Points, in no order, along strands that fork and pass close to each other.
In the rows, 128 means zero.
Points whose rows are less than 179 apart are linked; no others are. Some points are linked to none.
z280: [ 93 110  81 126  96 105  93 174 137 139 152 185 101 196  88 115  96 108
 128 175 122 128 155 169 135 104 107 175 139  84 147  52 146 129 126  97
 119 115 133 136  84 137 131 147  94 105 131 128 103 137 146 120 141  98
  74 123 145 122 163]
z178: [130  87 161 115 114 115 109  93 133 131 136  92 127  89 120  51 132 153
 171 149  69 172  22 193 173 109 147  91 100 111 112 181 157 197 167 107
 140 136 164 152 138 102 143 167 196 101  90 144 165  99 102  98  62 156
 135 130 102 128 143]
z860: [158 107 175  86 152 129 160  71  96 110 126 104 188  78 112 112 175 123
 164 111 113 112  73 135 173 158 137 131  74 211 128 181 112 217 217 126
 148 102 183 129  81  85 123 142 168 130 111 181 181 152 133 113 110 128
 142 106 143 133 116]
z118: [188 132  89 166 141 108 106 168 142 166 156 168 134 158 102 116 103 130
 115 133 162 109 158 110 111 106 166 121 149 147 141 108 117  72  87 106
 130  81 103 113  92 154 133 114  53 140 143 155 141 121 168 131 149 151
 171 194 163 112 155]
z79: [147 115 141 130 158 164 184  88 126 117 133  71 211 119 113 150 178 163
 127  92  68 122  80 154 145 146 131  99 137 120  89 181 102 146 126 144
 163 119 142 117  98 125 112 116 147 132 142 138 142  87 130 143 152 148
 111 141 123 186 150]
z465: [138 117 156 109 110  66 118 140 109 101  77 158  83 132 130 104 135 119
 150 182 161 129 141 130 129 147 113 149 140 163 151 108 149 139 190 127
 127 133 159 130 112 116 155 143 125 154  87 142 140 132 118 153  92 142
 133 101 158  84 126]
z156: [171 140  94 116 171 155 156 106 170 178 172  75 196 117 104  84 130 116
 134  80  60 103 100 121 157 136 146 110 123 125 121 139 103 149  93 144
 136 106 105  94  88 134 117 118 143 103 129  91 145 151 116  93 105 173
 147 182 144 127 119]
z63: [103 171 111 170  94 142  83 173 135 130 132 182  47 119 147 185  88 127
  86 123 175 119 212  92  84 105 107 184 136 147 136  86 120  85 111 122
 118 162  99 150 171 152 133  92 101 124 169 140 114 163 141 119 157  66
 149 102 105 117 122]
z537: [143 164 131 174 137 168 132  90 107 151 114 153 165  84 136 161 152 108
 110  84 141  74 182  66  97 140 161 147 135 190 120 170 112 142 124 129
 186 152 121 109 114 175 134  90 147 121 124 154 139 183 137 117 158  79
 167 144 146  87  98]
z677: [ 52 145 136  80  98 131 148 128 112  91 142 161 114 149 141 142  89  97
  94 170 117 153 147 132 119 134 119 119  96 113 138  95 172 147  78 103
 137 149 151 166 198 114 118 137 169  83 100  85  66 158 100 104 156  70
  88  72  96 121 140]
z5: [210 131 142 106 142  89 137 157 146 124  94  95 113 112 143 119 142 130
 141 130 149 118 159  97 155 138 135 121 152 200 143  91 121  61 114 157
 115  95 119 134 120 102 129 110  88 164 100 157 166 132 119 165 127 216
 188 163 182 144 122]
z208: [175 138  96 122 144 124 121 143 167 169 139 105 138 164 107  78 125  90
 156  98 121  86 132 101 147 127 115 141 164  90 157  93  90  92 102 160
 108 116 114  85  82 146 133 137  89 127 132 100 117 156 111 110  95 165
 117 171 140  95 116]
z513: [148 139 102 138  97 123  94 166 176 152 123 132 142 184  86 110 130 114
 152 107  76  84 169 129 135 102  80 230 193 114 161  56 109  93 108 155
 132 137 130 130  71 136 129 124  85 117 144 151 129 164 116 123 143 135
 107 155 153 147 121]
z626: [ 96 132 106 174 138 132  96 138 108 150 165 209  97 152 119 140  49 150
  83 154 183 150 123 159  90  92 156 100 119  83 111 163 149 131  92  77
 114 106 112 124 169 183 116 114 106 103 166 128  87 105 160 123 150  89
 137 143  85  90 163]
z9: [106 108 138 128 121 127 139 127 121 119 110 101 119 120 149 114 151 138
 144 130 114 151 103 133 134 133 102 109 142 100 107 127 132 115 173 138
 108 153 114 115 129 143 131 135 126 144 136 112 131 107 121 152  92 151
 119 125 120 124 130]
z978: [175 131  90 143 136 121 158 162 127 113 104 108 137 168 128 172 142 117
 132 111 158  94 189  85 115 134 107 151 175 145 163  76  70  38  63 176
 127 103  99 125 110 126 135 110  93 155 143 151 128 139 128 149 188 132
 124 158 149 180 137]
z202: [119 147 110 132 134 154 120 125 133 131 163 126 155 157 104 161 109 103
 124 101 125  86 141 114 107 112 127 168 134 123 154 123  87 155  76 144
 143 142 119 123 101 115 124 127 134 121 142 112  88 170 118 105 177  81
  87 112 100 134  93]
z968: [111 125 184  93 145  92 160  88  95 105 107 147 129 147 102  85 117 105
 120 171 150 124 101 126 122 154 124  67 130 119 165 198 151 147  94 128
 148 154 159 119 168 120 155 164 195 112  76 111  86 127  98 122 116  96
 111  97 109  75 144]
z539: [118 133 144 126 149 129 158 111  95 110 117 142 171 202  98  93 140  88
 146 117 136  70 118 122 126 141 107 131 208  62 165 161  90 126 111 146
 145 139 150  99  79 141 136 152 124 117 118 103  53 130 117 138 133  74
  34 130  99  73 142]
z685: [103 139 146 156 111 149 131 123 107  95 108 163 101 135 141 228 106 177
  92 142 179 156 150 138  78  93 125 130 141 108 120 147 130  90  74 129
 136 148 136 147 180 143 121 122 125 126 166 148  89  84 131 142 197  83
 119  88  81 182 130]
z716: [177 116 107 136 123  85  61 160 135 166 134 187 109 124 122  94 111 136
 141 163 162 127 134 139 128 101 194 132 115 177 127 133 166 163 158  65
 148  77 165 144  78 121 147 135  87 135 101 164 182 123 155 115 111 172
 179 168 180  82 134]
z494: [168 130  72 137 156 151 105 133 167 189 181 109 165 140 102  85 106 109
 142  85 105 103 120 125 146 116 142 142 128 116 136 100  95 131 112 135
 109  87 108  93  59 140 118 140  89 125 150 107 155 144 141 100 100 168
 142 191 153 118 122]
z512: [ 53 130 109 100 111 147 158 143  90  77 153 162 125 161 144 185 102 102
  93 157 149 132 169 120 105 147 110 123  97 126 126  76 136 143 117 107
 134 137 129 148 150 108  95 120 127 114 129  88  67 148 135 122 177  46
  71  76 113 131 153]
z28: [133 130 156 162 187 151 110  66 118 152 136 111 131  83 151 128 133 132
 124  98 185 112  68 130  82 133 156  64 119 121 114 243  87 180 143 141
 131 146 142 105 164 130 130 118 163 141 105 115 120 116 136 120 109 106
 138 124  88  88  94]
z130: [181 144 150  98 130  60 134 142 140 113  82 129  95 150 122 125 138 108
 136 165 160  98 192  91 143 152 113 140 166 190 169  88 133  77  92 153
 132 118 142 139 129  97 143 112 100 145  76 152 146 152 112 148 145 165
 161 140 179 117 110]
z848: [125 127  88 118 105  96 124 166 142 129 148 189 139 201  83 116 111 115
 114 176  99 119 191 141 151 130 126 167 137 131 140  45 171 111  76  92
 150  99 127 157  97 122 126 124 101  90 106 132 117 139 136 127 180 115
 109 139 188 132 171]
z837: [130  92 138 172 110 118 118 122  83 124 102 173 167 149 117 102 155 157
 147 132 115 120 118 150 126 123 155 140 178 155  95 141 135 142 215  81
 159  90 160 120  39 156 117 126  93 149 126 171 173 105 164 168 118 138
 130 176 174  99 164]
z780: [148 104 164 125 104  85  78 166 150 128  83 103  61 106 150 104 113 146
 169 138 163 164  77 156 137  95  97 154 143 109 136 104 125 116 205 163
  78 143 138 118 148 118 141 153 104 182 137 147 146 102 119 166  54 196
 141 121 115 125 112]
z214: [142  88 183 132 130 110 116 126 141 112 109  79 124 111 133  80 146 187
 141 134 111 171  35 178 143 126 128  49 148  89  90 188 137 136 165 144
 123 139 152 125 167 120 128 141 134 157 137 146 166  32 127 179  63 183
 145 139 111 138 167]
z464: [181 115 100  95 171  79 134 157 141 146 149 108  91 161 113  70  88  86
 140 162 165 149 109 120 157 152 125  48 101  85 145 105 130  96 105 144
  67  87 110 116 152 122 129 165  87 135 117  87 129 105 133 119  74 169
 137 132 157 111 166]
z806: [176 120 101 157 120 140 122 157 145 141 115  94 128 148 125 165 145 148
 148  89 151 119 123 116 120 104 110 163 164 105 145 107  61  61 116 175
 109 112 105 107 106 134 135 128  79 177 171 160 133 117 140 150 145 152
 125 156 118 181 121]
z557: [156  94 153 148 134 132 145  94  98 125 105 149 179 117 132 125 164 171
 131 124 126 125 102 140 137 138 170  97 149 171  84 190 138 154 172  85
 177  90 170 125  75 138 122 123 112 154 117 172 170  82 158 157 142 148
 149 170 162 119 152]
z22: [142 138  79 123 129 157 134 153 147 144 143  89 126  96 161 163 147 126
 127  84 108 121 168 103 150 141 122 163  99 170 113  72 116  98 152 143
  82  98  78 132 106 114 109 107 100 149 159 123 174 146 150 130 135 167
 160 143 157 179 103]
z952: [ 91 138 136 123 113 117 155 162 125  92  90 108  99 131 157 187 128 140
 103 141 158 171 152 110 110 136  76 107 139  86 132  90 128  31  88 169
  82 157 107 138 214 123 121 117 118 147 159 103  97  99 126 150 134 123
 126 101 109 177 143]
z27: [117 134 133 148 130 139 147 129 110 106 124 155 142 182 106 183 111 150
  96 133 154 124 141 131  97 111 133 127 171  85 136 144 115  90  51 135
 151 130 117 126 144 149 126 120 112 126 155 144  73 101 126 154 205  84
 100 119 102 146 152]
z409: [107 150 141 174 102 167 121 108 123 142 106 137 153  70 146 136 165 132
 124  82  94  99 154  91 116 124 136 176 152 162 110 133 124 137 181 127
 159 174 112 115 109 181 130  90 152 128 148 151 159 174 123 137 117 102
 156 143 131 100  93]
z442: [188 110 128 103 119  87 129 135 134 120 121 157 148 145 112 143 137 155
 128 162 137 137 142 139 144 125 162 112 122 172 121 129 162 130  97 100
 163  76 151 149 109  88 140 140  91 130  99 173 158  84 124 130 167 170
 168 146 175 154 147]
z495: [148 100 148  91 137 115 161  76 104 125 136 112 184 120  92  56 158 109
 174 145  74 123  66 148 186 152 126 118  98 154 144 154 125 196 181 111
 158 106 172 126  74  97 136 162 180 101  91 148 159 155 113  89  90 132
 120 130 145 105 144]
z67: [ 72 120 144 187  96 149 136  81  81 131 123 183 167 133 105  91 148 153
 119 124  73 128 128 133 118 115 148 142 166 120 102 163 154 142 155  73
 192 147 130 125 100 195 129 116 159  97 126 150 120 129 117 134 134  67
 102 155 118  87 155]
z890: [171 131 161  92 142 140 162 105 102  92  89  86 142  55 160 199 173 138
 140 105 154 121 138 112 143 159 139 141  62 227 122 156 125 158 171 157
 133 114 155 141 113  79 126 123 149 159 124 181 176 130 134 140 157 140
 169  94 148 181  90]
z309: [ 53 151 125  73 113 122 159 134 129 106 134 138 103 149 139  94  94  78
  93 165  90 147 153 111 145 167 110  93 112  97 132  90 174 125  75 112
 126 153 130 152 198 128 128 123 181  71  89  64  86 176  94 108 115  86
 105 100 125  84 150]
z68: [129 163 112 141 152 144 109 131 140 147 150 125 113 134 135 162  91  98
 108 105 178  93 141  98  92 114 129 136 134 113 166 147  83 129  58 155
 123 140  99 115 170 127 134 114 130 125 141 101  73 161 118 107 164  91
 115 110  82 105  88]
z571: [156 124 114  90 143 112 169 144 149 118 143  85 124 125 139  90 128 121
 117 155  92 160 127 126 173 169 131  47  87 135 108 127 175 100  97 127
  88 110  98 149 179 109 122 141 132 106 102  85 146  87 123 123 110 187
 165 117 167 151 159]
z553: [175 130 110 114 147  82 117 150 167 161 127 116 114 164 105  68 112  95
 141 148 132 121 121 120 155 128 133 103 159  85 153  99 131  80  86 145
 106 109 113 100 118 146 141 139  99 122 110 105 120 130 107 124  87 190
 136 164 153  95 141]
z817: [122 119 128  98 123  81 118 145 120 112 101 139  76 150 126  87 136  77
 169 173 139 113 150 125 144 151  91 167 133 123 164  69 121 151 197 141
 104 137 153 129  95 107 151 151 123 135  92 105 123 167 117 123  74 119
  79  95 149  74 117]
z147: [141 128 114 121 162 122 156 155 140 139 156  98 104 131 150  81 112 118
 114 148 138 166  98 122 137 166 128  18  86 107 103 142 142  95 120 139
  69 102  98 117 186 141 115 146 111 135 126  72 148  68 151 130  84 176
 157 132 144 132 170]
z478: [134 136  97 122 125 184 128 141 152 147 142  76 173  96 136 168 155 147
 141  61  79 115 122 130 154 121 123 181 114 143 106  88 103 128 166 166
  98 118  93 124  83 124 106 111 123 150 181 145 171 142 137 131 117 162
 142 153 134 202  94]
z151: [184 144 102 151 133  96  71 157 154 176 151 191 112 141 106 101 102 128
 127 147 158 102 174 108 112  99 173 152 135 186 143 111 154 129  99  79
 153 101 136 136  93 140 137 112  79 115 111 168 165 151 156 110 150 150
 184 180 178  91 127]
z509: [161 117 176 124 131 123 161 113 118  96  63  80 134  89 152 177 172 164
 122 125 155 130 125 113 121 141 124 104 145 156 127 162 121  83 123 173
 140 160 137 114 150 120 135 116 147 169 126 156 140  88 124 174 143 163
 165 122 141 167 125]
z794: [162 128 101 138 178 179 146  98 150 164 174  77 206 117 107 137 137 151
 121  70  85 101  78 143 134 127 163 107 118 119 105 169  81 163 101 152
 144  96 117 103  92 115 108 121 133 132 154 116 143 112 140 106 135 152
 132 168 117 173 113]
z546: [ 93 134  98 123 109 160 154 159 143 112 127  82 106  89 181 173 155 129
 118 100 108 164 162 106 135 149  93 144  92 131 101  67 136  79 162 140
  73 137  79 139 160 115 106 105 113 148 170  93 139 130 141 130 119 144
 143 108 133 176 118]
z352: [121 118 109 151  91 124 108 167 145 128 129 153 125 217  75 136 112 132
 137 118 128 124 127 168 118  88  78 191 198  30 152  96 105  62  92 145
 106 128 114 114 111 148 143 145  69 127 174 150  71  99 130 151 154 113
  64 131  84 159 160]
z488: [ 89 132 106 167 105 129  89 142 104 150 143 204  80 122 139 128  98 127
 113 155 162 129 163 126  96 116 150 147 118 147 109 118 153 152 173  74
 126 126 116 134 123 167 130 114 116 114 136 132 136 141 156 118 124  90
 141 129 131  78 128]
z855: [ 98 144 129 139  90 164  99 133 165 138 133 109 124  84 146 186 150 161
 129  83  82 141 137 137 132  94 119 208 124 135 110 100 130 132 154 138
 121 159 102 148 123 123 115 109 136 134 181 161 157 146 123 126 133 133
 148 112 106 192  72]
z983: [163 138 147  98 120  54 109 138 138 131  96 164  87 153 115  96 125 109
 142 181 164  98 169 102 136 144 129 156 144 184 167 105 152 128 128 120
 149 120 165 137 110 101 150 133 117 131  66 157 145 161 120 122 128 148
 151 126 177  82 112]
z798: [130 109 134 109  97  98  86 116 167 154 145 124 116 111 102  87 116 140
 153 154  75 163  66 182 165  82 146 146 116 102 135 128 162 188 128 103
 138 127 159 153 131 103 140 160 161  96 104 136 144 123  92  87  97 163
 130 115 111 134 112]
z88: [ 53 140 119 132  96 162  88 111 125 129 172 169 163 139  94 153 124 124
 132 114  87 103 146 147 115 113 121 222 112 159 139  92 135 206 163  99
 154 143 137 159  73 103 119 151 157 116 125 137 130 191 130  90 153  45
  70  92 105 158  99]
z426: [114 144 129  90 145 127 139 111 144 119 141  81 120 110 134 112 133  75
 150 120 107 115 121 106 144 147  93 133 105 116 152 111 105 160 140 157
  96 160 124 125 137  93 125 139 158 123 117  83 104 183  96  89  94 120
  96  91 105 114  85]
z688: [110 135  99  84 156 163 196 115 106 103 152  77 162  87 151 133 162  94
 124 110  86 117 153  99 153 196 112  94  59 173 105 112 128 160 172 128
 106 120 104 133 104  98 106 124 155 117 126  73 146 161 131  98 117 117
 122  98 157 130 126]
z808: [ 94 118 140 128 143 152 164  86 110 113 160 123 168 149 109 137 118 143
 112 131 104 142  91 156 116 128 146  97 116  92 106 176 131 169  86 108
 161 127 144 132 135 126 118 137 157 107 122 106  90 110 123 118 168  94
  84 110  92 149 141]
z254: [ 82 152 152 136 149 169 143  89 125 130 160 121 137 110 145 130  88 126
 109 109 123 140  91 140  90 113 145  91  97  96 121 191 120 175  64 116
 149 151 135 124 190 154 138 126 183  99 126  80  75 141 113 106 155  89
 107 105  64 121 100]
z568: [154 123 190  96 123 141 168  88  99  92  70  96 152  49 163 186 190 167
 127 114 140 139 133 119 142 161 131 113  86 209 108 186 150 123 157 146
 162 146 167 133 132 106 132 120 168 149 113 177 164  87 133 158 154 155
 171 100 150 174 124]
z753: [ 85 146  96 156 148 175 154 119 101 138 169 175 150 157 116  96  82 111
  80 118 101 116 154 117 118 134 171  76 120  91 108 140 145 128  76  83
 156 125  86 107 141 202 118  99 144  89 148  91  87 136 135 132 156  75
 115 164 126  73 178]
z891: [133 120  86 100 129  84 124 154 128 144 142 199 117 180 101  81 103 100
 125 206 123 127 171 122 164 147 170 121 111 137 152  85 198 150 104  67
 150  85 148 145  97 123 133 144 134  81  70 124 135 144 139 102 141 126
 128 140 194  93 176]
z373: [103 143 123 144 126 159 121 118 120 132 141 146 172 165  97 110 127  92
 140  97 110  67 135 118 112 118 112 178 178 100 167 133  94 158 114 136
 152 149 130 105  75 142 134 136 134 115 137 110  78 169 124 113 148  68
  56 129 103  91 111]
z496: [ 97 166 109 155 129 146 105 154 123 141 142 160  79 117 158 167  73 118
  85 125 200 125 149  98  84 109 113 133 117 113 142 120 107 101 102 137
  97 142  95 120 196 159 121 104 116 126 167 100  77 150 142 112 138  82
 135 106  79 101 112]
z123: [ 95 174 125 156  76 140  71 161 158 130 118 156  56 110 154 185 121 134
 101 111 120 124 211  90 102 108 101 228 148 155 134  78 127 103 128 125
 125 176 109 170 154 125 129  89 112 124 166 160 151 182 127 117 153  82
 151 100 115 141  90]
z585: [158 130 146 159 168 146  77  87 143 173 138 112 103  67 156 160 117 155
 118  97 201 136  63 139  82 104 168  81  96 129 113 218  92 175 139 144
 120 126 139 114 189 111 123 123 134 155 125 132 141  92 144 118 109 140
 175 130  88 125  87]
z578: [103 129 139 187 130 170 130  84 106 144 128 123 167  99 131 118 157 144
 124  88 101 112 108 122 110 122 142 126 164 117  99 181 107 140 165 121
 160 156 110 102 107 185 126 102 149 124 142 131 135 132 131 143 119  97
 122 159 113  98 120]
z368: [185 117  90 132 148 103 154 167 119 125 126 144 146 179 111 145 132 119
 125 139 158 111 174 106 127 139 136 115 149 154 144  81 110  66  82 134
 125  73 110 122  83 124 134 121  66 148 126 144 140 118 149 147 179 150
 145 170 179 153 156]
z114: [ 83  97 120 140 103 129  90 107 131 143 166 141 125 138 101  86 102 136
 150 151  78 162  58 196 142  77 151 142 122  66 122 137 147 193 137  86
 129 124 153 147 113 119 134 170 166  91 112 116 113 131 114  93 108 118
  84 124  89 138 128]
z460: [ 74 141  87 134 143 188 158 116 123 145 180 122 148 137 130  81 102  93
  99 103  73 122 135 116 131 144 141  81 111  82 106 126 130 133  88 108
 130 141  86  99 135 183 123 111 165  87 140  54 101 153 118 114 119  92
 102 159 118  81 149]
z627: [180 128 160 124 145 137  99 111 149 153 120  92  98  47 165 142 127 172
 112 107 177 152  84 136 112 115 160  73  85 166 101 191 128 142 143 144
 127 123 130 117 187 108 128 124 133 156 121 147 168  69 134 140 102 185
 203 132 119 144 102]
z271: [123 126  93 133 146 148 162 147 107 103 152 133 133 178 123 199  99 121
  96 124 172 118 155 118 109 123 123 107 125 103 144 104  91  80  40 141
 125 105  99 122 145 119 111 120 102 134 159 122  73 115 142 141 216  85
  89 116 102 175 155]
z926: [161 110 156 147 130 141 123  77 111 150 122 157 212 112 110 134 158 165
 137 104 115 105  96 132 125 118 173 130 140 185 107 205 128 184 152  91
 205  86 188 117  67 131 119 124 134 130 116 195 169 114 149 115 152 124
 153 175 149 119 126]
z70: [164 104 168 134 154 151 123 120 148 124 115  56 123  60 170 126 151 183
 128 103 132 165  51 157 129 134 145  65  97 139  81 194 120 149 176 154
 124 130 137 122 164 103 111 118 133 174 141 158 181  43 142 167  90 185
 161 126 109 167 131]
z287: [128  85 191 125 107  95 104 103 144 112 111  87 129 116 107  78 138 176
 156 146  86 178  24 200 152  96 121  91 151  72 112 188 144 165 151 132
 141 158 170 139 161 107 145 167 162 129 122 153 140  65  95 142  73 162
 121 118  87 146 144]
z430: [127 103 188 106 105  90 102 148 150  95  67  86  82 105 149 121 138 145
 171 143 139 173  88 156 132 106  68 159 137  93 146 108 129 122 192 181
  78 188 141 136 177  92 133 159 125 164 145 132 117 102 105 158  64 171
 116  89 101 151 109]
z549: [163 160 110 151 163 163 124  86 123 168 146 153 164  94 131 147 128 115
 109  94 160  89 151  86  92 131 181 107 103 178 118 192 118 164  89 115
 174 121 114 107 117 157 129  95 140 110 108 136 136 157 139 105 165 103
 180 159 148  91 103]
z987: [101 145 166 136 101 125 126 137 139  89  89 115  86 105 161 216 119 178
 105 136 167 181 136 135  86  87  95 140 138 102 147 122 133  66  80 163
 104 174 138 157 216 108 124 134 141 132 160 122 100  91 104 134 156 118
 138  80  79 203 101]
z878: [160 135 114  73 164 134 201 121 134 106 143  53 147 102 141 106 158 104
 139 122  80 133 140 107 174 193 110  75  73 164 115 120 137 135 136 150
 104 120 100 130 135  98 112 127 145 113 115  82 152 133 120 114 108 163
 144 106 164 142 139]
z581: [108 141  97 122 107 112 115 144 119 140 144 201  87 138 133 113 102 119
 101 176 141 133 199 110 132 139 165 132  98 173 119  99 191 142 117  61
 143 109 127 155 131 140 122 123 127  95  95 125 141 149 139  98 151 111
 151 131 165  90 134]
z455: [ 65 135 167 165 158 151 131  58  80 125 144 131 126  96 155 102 115 134
 124 116 154 134  65 150  84 131 141  68 116 102 114 238 114 181 143 112
 132 161 162 124 187 143 131 123 205 111  97  88  92 129 126 111 110  64
 103 113  59  83 107]
z468: [195 121 178  97 133 102 166 131 147 102  74  66 131  94 145 130 161 150
 132 129 117 135 137 115 159 148 117 103 141 171 128 122 138  59 103 177
 128 142 119 131 154  98 131 114 130 154 108 157 157  97 108 179 123 216
 187 141 167 169 137]
z600: [118 111  94 176 118 108  67 145 110 158 143 204  86 128 129  97 104 136
 137 162 166 130 131 151 110 103 175 143 128 141 116 130 154 163 191  62
 130 102 134 134  86 158 141 128 108 126 123 149 161 121 164 119 105 130
 151 157 151  69 140]
z739: [ 88 120 114 151  89 103  85 174 131 130 136 186  99 202  83 136  97 132
 129 164 147 133 128 181 119  86  89 179 176  45 150  88 133 107 125 119
 103 132 131 132 120 147 140 150  84 116 156 141  74 109 139 135 136  97
  62 109  92 125 158]
z217: [138 108 110 138 110 150 124 165 144 117 101  81 108 144 144 169 160 146
 160  85 146 154 113 125 129 113  80 182 147  69 137  94  66  46 161 180
  81 137 102 110 125 139 128 135  80 190 182 146 123 109 137 164 112 155
  98 140  96 202 125]
z132: [ 87 143 122 103 134 149 157 100 129 129 142  88 145 119 137  72 138  79
 134 107  78 113 122 104 145 158 106 104 126 100 133 130 117 138 120 140
 127 164 116 107 130 145 142 127 188  98 112  60 100 178  96  99  84 102
  98 125 104  72 112]
z953: [103 165 125 136  81 137  72 153 176 141 119 118  80  87 157 163 142 134
 131  96  97 128 176 107 138 112 103 244 137 159 132  66 134 123 162 137
 108 170 103 165 131 115 121  96 126 134 159 163 177 188 120 128 121 129
 155 114 124 156  56]
z493: [118 146 169 107 108  85 112 124 175 142 112 123  98 133 112  97 101 142
 110 154 105 160 105 145 135 108 120 110 153  81 143 143 172  98  58 141
 125 155 133 138 205 137 153 145 166 104 101 112 106 115  76 129 108 171
 154 117 113 119 116]
z827: [122 149 118 152 160 156 139  89 101 154 150 174 151 115 125 103 110 116
  98 122 143 110 153 100  99 138 184  84 108 144 118 188 148 163  83  83
 179 129 112 109 139 181 135 106 156  98 110 111 109 146 130 110 156  82
 144 158 133  53 134]
z303: [121 112 143 111 108 121 115 160 151  99  80  72  92 116 165 163 156 135
 171 111 137 162 119 129 130 114  63 191 134  85 142  82  98  83 179 192
  64 167 116 131 158  99 124 139 108 177 168 131 120 124 118 152  90 161
 103  99  98 186  99]
z762: [124  91 143 117  86  79  95 159 117 117  86 165  72 109 143  92 127 144
 148 183 136 168 120 164 149 118 140 141 121 159 110  99 189 144 209  87
 120 113 155 151 124 119 144 146 126 139  91 157 173 101 130 152  81 177
 150 115 168 109 141]
z623: [170 112 151 101 146 123 140 100  87 110 112 134 161  97 137 167 166 127
 152 116 157 102 117 119 131 157 149 145  81 225 124 166 120 208 197 129
 152  86 179 135  66  84 128 135 125 162 109 182 182 146 151 131 149 123
 149 112 163 143 101]
z355: [ 78 131  95 127 106 139 135 179 111  95 159 160 104 188 132 196  84 106
  96 151 169 136 168 144 110 113  85 143 115 100 141  59 117  80  81 129
  97 125 107 139 157 113 105 121  88 124 163 116  64 131 147 133 184  66
  74  92  95 167 157]
z276: [153 108 123 121 107  81  91 177 142 138 111 136  70 120 140  91 119 135
 142 164 140 165 113 152 152 115 138 119 132 127 116  87 159  99 182 113
  88 105 122 131 129 136 139 140  91 154 121 138 162  92 136 159  64 209
 164 141 159 115 147]
z922: [136 111 105  92 144 120 126 137 128 109 131  97 104 150 121 112 134  74
 175 121 129 115 135 124 145 145  82 162 105 113 154  62  94 156 187 164
  81 127 134 120  80  90 130 159 103 144 127  98 127 171 117 115  79 131
  68  95 134 128 107]
z742: [ 97 136 167 118 157 103 166 103  79  98 109 145 146 175 111  93 123  95
 129 147 156 100 109 120 119 159 112  86 174  82 161 187 115 137 109 138
 142 151 146 107 141 138 147 152 170 122  98  92  58 129 111 139 119  76
  67 109  88  60 143]
z185: [115 122 136 166 112 113 133 126 104 133 103 177 168 169  94  85 145 132
 135 146 108 105 145 127 120 127 143 134 198 117 123 131 143 106 155  97
 169 131 134 110  72 192 135 126 112 112 121 149 127 122 131 150 121 115
 118 174 155  74 165]
z796: [ 98 125 127 117 123 146 174 148 132  88 112  69 125 110 168 175 162 141
 118 122 111 177 140 119 129 150  81 101 103 101 108  96 135  64 116 161
  85 151  93 141 191 110 108 116 123 141 158  88 119  96 129 144 136 144
 130  95 124 199 137]
z678: [ 84 151 121  88 149 155 153 110 123 105 154  75 131  79 155 169 141  86
 126 103 121 128 140  94 122 162 110 125  56 151 123 111 118 168 162 149
  91 149 110 147 146  78 103 125 165 129 135  79 121 184 129  87 116  91
 111  70 108 152  81]
z822: [103 109 133 125 136 165 182  81 107 110 150 122 194 133 109 156 156 171
 103 118  71 145 106 162 134 147 145 102 109 126  80 176 149 160 107  93
 171 107 139 143 114 123 109 129 152 105 129 119 122  86 135 125 183 113
 107 111 125 179 157]

A fork is a point with three links. Follow the links from the first point to the second and name the forks in between, in order.
z983, z578 -> z465, z426
z922, z455 -> z426
z581, z426 -> z465
z553, z860 -> z426, z465

Follow the links from the first point to the second, and from the first to the third. Name the last point that the two ways share.
z780, z571, z623 -> z465
z822, z827, z762 -> z426
z460, z891, z627 -> z426
z217, z568, z578 -> z465
